Each row is a point on a landscape with many peaks, with its height.
A climber steps from a point to the highest of its 2 nearest points, and stops where none of them is higher. Distance is the straight distance between rows; heights are no part of it.
Rus: [ 87 102 145 123 134  98  70 137  70  85 171 168  68  83 149 156 120 155
 159 116 133]  (h 547)
nepot: [132 157 161 121 134 180 127  97 169 115 142 134 115  91 111  96  93 116
  23 104 111]  (h 404)
zul: [116 191 105 130  94 127 151 112 198 180 151 121 138 163 109 176 115  85
 195 182 133]  (h 618)
Tagak: [132 121 174 124 128 121 173 130  78 169 146 132  95 124 167 184  79 104
  65 122 149]  (h 65)
labon: [128 116 152 113 144 121  93 103  97 101 159 185  79  86 129 129 111 150
 110 107 127]  (h 479)
Tef: [ 84  91 103 142 149  91 104 163  79 165 138  93  90 101 108  96 148 140
 149 117 161]  (h 197)
kupo: [142 133 133 146 113 148 140 157 166 159  69 160 142 142 138 103  94  57
 103 120 128]  (h 465)
mig: [164 174 113 167 156 107 126 152 159  91 142 176 108  78 114 112 104 128
 124 101 111]  (h 390)
zeka: [147 156  95 145 148 129 116 118 145 127 117 154 103  74 113 171 133 204
 126  69 132]  (h 302)
Mived: [ 68  89 136 160 137 100 104 191  56 151 173  84  84 106 139  83 114 131
 104 101 152]  (h 185)
deni: [126 100 131 121 149 140 192  83  65 161 151 112  68 107 127 131 144 149
  76 156 136]  (h 384)
gite: [157 117 162 122  88 179 139 128 119 132  84 124 198 184 168 129 127  84
  78 130 145]  (h 442)
simu: [133 163  91 142 119 111 126 121 146 171  82 125 157 132 142 131 143 118
 208 166 153]  (h 477)
zineg: [152 159 126  97 134  99 135 189 153 106 135 101 138 126 122 121 130 104
 152  91 130]  (h 497)
monom: [114  89 137  74 128 144 100  94  92  79 159 109 123 124 131 158 155 181
 116 115 113]  (h 449)
nak: [137 196  96 139 155  77  89 116 177 125 168 109 181 135  75 106 147 100
 103 166  90]  (h 371)
mepiv: [167 152 125 127  98 166 135 141 148 138 155 164  96 114  55  99 135 117
  93 118 109]  (h 339)
fusil: [140 140  81 134 147  83  55 133 149 121  66 131 172 115 126 144 142 121
 157 122 154]  (h 549)
pab: [116 118 156 122 119 139 168 124 129 185 114 121 130 145 182 184  75 104
 100 114 152]  (h 67)
beki: [109 170  99 142  92 142 138  97 180 139 111 127 177 167 123 148 127 129
 198 162 141]  (h 541)
Ripek: [143  88 117 140 149 111 133 105  71 118 116 136 137 140 107 108 128 159
 100  98 138]  (h 368)
kilog: [114 153 179  93 118 142 177 103  99 112 146 110 133 126 161 101 138 147
  74 153 127]  (h 454)
Leti: [108  61 128 150 118 149 166 122 107 183 111 114 108 170 155 141 129 149
 188 157 132]  (h 271)
vozo: [145 145 180 118 135 156 132  55 124 107 149 145 100  74 136 108  96 144
  57 140 115]  (h 389)
lek: [149  96 170 140 148 127 127 120  68 122 137 155 120 127 151 158  66 109
  49 103 127]  (h 62)
bogub: [155  95 121 189 131 142 109 136 166  74 111 170 127 121 126  88 100  70
  49  95 118]  (h 611)
lamob: [189 121 132 145 128 166 173 170  96 160 137 150 131 151 137 132 125 134
 133  93 129]  (h 575)
Mimop: [131 160 145  73 101 124 128 165 145 125 118  91 139 150 121 113 141  86
 122 110 155]  (h 540)
moro: [131 178 109 133 153  90  95 142 173 125 123 159 109  76 119 168  93 118
 138  95 134]  (h 358)
keku: [ 93 109 136  75 113 122 137 137 117 167 146  94 131 155 107  81 120  95
 148 164 122]  (h 531)
ger: [101 113 110  96 103 131  96 111 123 138 141 109 100 160 121 179 161 132
 204 166 131]  (h 134)
Dev: [139 244 106 147 152  71 111 120 172 114 154 142 168  96  89 132 170  96
 110 178 119]  (h 403)
Dogov: [157 102 117 164 125 153 118  91 114  98  83 140 179 129 121 104 131 160
  77  85 121]  (h 402)
gufu: [ 95 200 103 181 143  97  89 105 196 142 111 133 167 100 112 180 106 115
 146 150 118]  (h 622)
duta: [120 137 151 113 116 149 131 103 159 111 126 136 158 135 105  97 110 113
  59 127 108]  (h 423)
doki: [128 118 143 123 131 130  97 117 115 106 100 171 142 115 151 135  82  97
  73 108 134]  (h 59)
Misit: [130 164 145 119 128 143 128 104 181  94 151 145 135 114  78  68 104 107
  96 153  92]  (h 456)
sil: [156 168 122 131  99 132 139 184 139 136 126 197 109 115  73  88 139  71
  96 138 131]  (h 396)
rep: [128 103 110 148 129 148 112  87 141 100  89 152 202 149 133 121 125 173
 144 116 102]  (h 438)
Popo: [133 174  90 150 128 103  67 132 193 115  80 134 166 116 112 159 119  83
 130 111 130]  (h 588)
vef: [ 97  59 144 150 148 137 166 117  80 113 169  99 114 158 186 133 119 184
 165 141  97]  (h 220)
fuzi: [ 90 119 126 129 154  72 117  97 120 118 172 133  74 103 100 115 107 129
 172 185 103]  (h 489)
vatom: [170  86 141 145 131 152 165 146  65 140 156 136 133 149 158 196 115 162
 129  88 128]  (h 638)
mezis: [130 197 100 123 156  53 115 152 138 137 127 141 127  91  81 125 170 110
 126 164 141]  (h 453)
nali: [113 152 133 106  91 118 138 140 133 163 124 138 146 169 105 103 119  66
 172 156 140]  (h 511)
zotib: [156 113 156 117 110 163 147 129  74 114 118 110 189 164 150 134 146 118
  63 150 144]  (h 430)
Bul: [138 133 111 112 114 131 112 118 141 118 149 162 135 132  94 133 152 161
 161 154 118]  (h 295)
Tole: [145  95 130  96  99 176 107 127 118 158 126 110 102 157 169 190 127 109
 144  86 160]  (h 76)
zug: [191  93 134 165 123 161 123 167 157  55 135 133 140 144 111  86 116  86
  57  82 106]  (h 573)
nuzov: [145  84 139 112 149 158 131 119 114 120 168 123 107 140 167 182  95 166
 150  76 117]  (h 578)
numo: [104 152  96 140 150  81 152 117 165 158  68 110 162 112 143 130 105 153
 151 132 130]  (h 550)
podiz: [142 147  93 140 144  89 107 155 115 138 115 158 124 100  74 106 150 120
 138 142 158]  (h 522)
gaber: [160 159 149 139 127 111 154 173 100 134 114 193 103 104 127 105 141  73
  59 149 157]  (h 431)
zir: [ 97  45 120 165 136 124 145 113  76 135 125 117  98 159 147 117 138 172
 193 147 112]  (h 246)
Pefe: [ 86  88 175 138 137 151 157 147 102 104 167 117  70 142 175 144 130 165
 187 154  92]  (h 196)
zegun: [112 156 157  81 116 126 156 171  99 132 128 132 102 122 125 114 165  95
 104 142 169]  (h 496)
Fiv: [152 156  98 146 121 152 116 114 164 111 162 162 125  84  98 147 140 174
 145 120 106]  (h 249)
mapo: [134 127 150 119 140 141 173  79  87 124 142 133 110  94 132  96 129 165
  64 143 133]  (h 424)
Mera: [100 130 126 104  96 144 137 146 143 133 124  99 100 153 163 180 160 137
 220 145 144]  (h 154)
Peguk: [ 92 140 120 134 162  59  83 147 102  98 182 129 125 112  97 102 113 114
 158 151  93]  (h 562)
gok: [129 177 124 120  99 178 169 131 194 141 102 111 146 107 138 131 159 166
  94 112 146]  (h 521)
nifi: [162 152  99 110 102 140 112 109 163 119 128  70 181 154  99 126 140 134
 162 134 112]  (h 391)
refid: [130  80  87 133 136 105 123 119  94 177 139 123  84 122  74  89 141 152
 146 116 135]  (h 222)
teg: [159 148 110 137 153  98 104 152 139 112 102 138 119  78 144 165 128 163
 147  62 154]  (h 333)
dum: [127 130 104 141 116 124 139 116 116 105 122 169 126 131 137 152 176 194
 191 174 117]  (h 382)
vor: [ 84  94 146 101 140 118 146 111  85 154 143 110  68 112 123 126 158 136
 127 166 144]  (h 341)
Rebo: [183  87 126 141 125 150 106 144 157  81 116 122 167 168 138 128 108  96
  58  48 115]  (h 539)
Zomuf: [100 109 129  98 125 132 189 130 136 180 122 105  76 156 149 127 123 129
 182 170 123]  (h 301)
vuzi: [124 178 176 105 118 117 168 158  68 139 148 167  73 102 129 118 133 105
  83 153 165]  (h 461)
beli: [132 195 102 173 122 126 119 134 209 132 161 116 185 133  85 128 121 104
 144 155  90]  (h 340)
zur: [165 126 129 165 130 145 135 146 177  67 143 139 145 120  82  57 124 105
  87 119  80]  (h 517)
lelum: [ 86 128 132 132 155  69  83 165  94  72 142 129 179 128 126  88 127 113
 166 141 115]  (h 613)
kivi: [ 95 106 171 118 108 153 157 144 126 111 153 109  68 166 186 196 154 146
 204 141 117]  (h 173)
Mok: [137 146 140 102 119 135 160 155 138 153  85  90 153 135 142  87 136  90
  68 115 161]  (h 576)
tiko: [168  91 131 137 111 158 130 130 129 189 100 114 117 146 168 180  88 106
 121  74 155]  (h 70)
der: [179 103 119 181 144 121 115 149 106 116  87 170 111 137 118  97  96  84
  56  79 133]  (h 648)
tufo: [154 125 124 152 124 145 175 147 115 137 133 185 126 133 149 145 137 171
 176 128 126]  (h 493)
Duvi: [165 134 116 116 163 108 129 157 140  93 147 131 111 112 110 102 110 135
 125  76 111]  (h 440)
fupid: [148 153 114 125 108 150 156 117 171 153  71  85 173 135 143 106 169 170
 107 128 149]  (h 564)
sefa: [103  79 138  99 127 135 105 127 102 104 177  96  94 145 144 146 130 148
 160 104 114]  (h 513)
ved: [152 137 138 155 111 175 125 117 184  94  92 130 201 144 150 132 126 134
 133 105 108]  (h 475)
Duno: [175 174  81 134 121 134 114 134 204 146 164  87 183 178  75 109 127 102
 171 149  91]  (h 342)
ribip: [ 70 102 125 120 154  85  84 120  98 110 127 136 117 101 136 152 123 157
 164 127 139]  (h 610)
bepan: [ 65 106 132 115 137 107 167 113 138 147 153  74  84 148 119 107 144 137
 185 205 103]  (h 344)
kuzat: [157 129 111 152 147  99 123 145 138 145  92 168 111 101  88  89 119 105
  81 100 144]  (h 597)
pabib: [ 84 101 157  98 117 114 103 185  56 136 173  68 102 124 121  84 146 111
  82 116 152]  (h 178)
nonot: [148 118 108  89 125 141 104 109 136 133 124  34 162 140 134 122 161 152
 171  96 143]  (h 443)
sov: [ 56  99 152 135 166  77 102 141  80  74 123 117 144  99 163 109 103 142
 165 121 129]  (h 658)
vipit: [113  76 124 100 115 159  82  86 114 113 123 100  98 149 144 189 181 178
 181 140 112]  (h 104)
Dobi: [ 93  93 149  95 127 138 161 116 104 151 120  83 140 167 148 101 131 127
 120 137 124]  (h 574)
kes: [170 116 118 155 100 201 102 130 171 109 108 133 170 157 139 139 121 113
 113  64 127]  (h 505)
Vaf: [ 92 122 158 152 146  99  95 111  85  74 182 171  72  69 145 145 121 168
 204 173 108]  (h 455)
debev: [115 149 128 104  94 128 153 145 168 166 144  96 113 182 100 141 106  74
 198 166 124]  (h 556)
sive: [147 128 142 143  95 174 124 141 163 133  85 129 180 157 173 132 100  43
  58 101 148]  (h 452)
regon: [117  76 139 104 115 160 105  95 100 142 115 100 115 166 184 195 144 158
 150 113 132]  (h 84)
zer: [126  89 147 107 122 126 127 121  65 150 128 140 110 129 149 142 139 147
 104 124 150]  (h 338)
tigi: [122 138 142  90 132 144 165 116 140 152 100  66 146 139 175 117 145 133
 115 126 139]  (h 619)
tegi: [163 130  89 111 137 133  85 121 137 128  73  84 163 118 139 136 150 133
 145  76 164]  (h 499)
Tinet: [115 127 114 145 137 107 114  87  90  87 155 194  96  93 106 152 148 169
 187 187 104]  (h 351)
lige: [120 135 115 148 124 115 135 116 168 172  62 146 145 125 105  88  95  92
 110 154 140]  (h 484)
tal: [155 103  99 110 113 147 128 129 106 160 144 159 109 131  47  90 165 135
 116 126 128]  (h 272)
zeri: [148  89 155  91 115 175 113 110  92  98 152 111 176 156 142 142 138 158
  84 113 130]  (h 409)
Togog: [132 166 161 115 125 163 197 125 157 118 128 132 157 112 158 125 136 148
  77 121 124]  (h 485)
Ton: [ 90 183  98 173 157  83 121 110 205 129  88 140 182  91 130 131 124 149
 132 157 111]  (h 591)
kab: [ 95 120 115 125 141 105 146 106 121 180  57 142 146 139 146 101 102 124
 133 145 142]  (h 512)
bek: [ 67 126 127 138 151  90 128 127 122 132 175 105  39 123 122 147 154 141
 193 206  96]  (h 408)

For each start below, name the point where the climber stops.
Tef => tigi
Dogov => der
beli => der
doki => der
gite => gufu
nepot => der
Duno => gufu
lek => sov
vor => tigi
Fiv => tigi
vozo => tigi
Pefe => sov
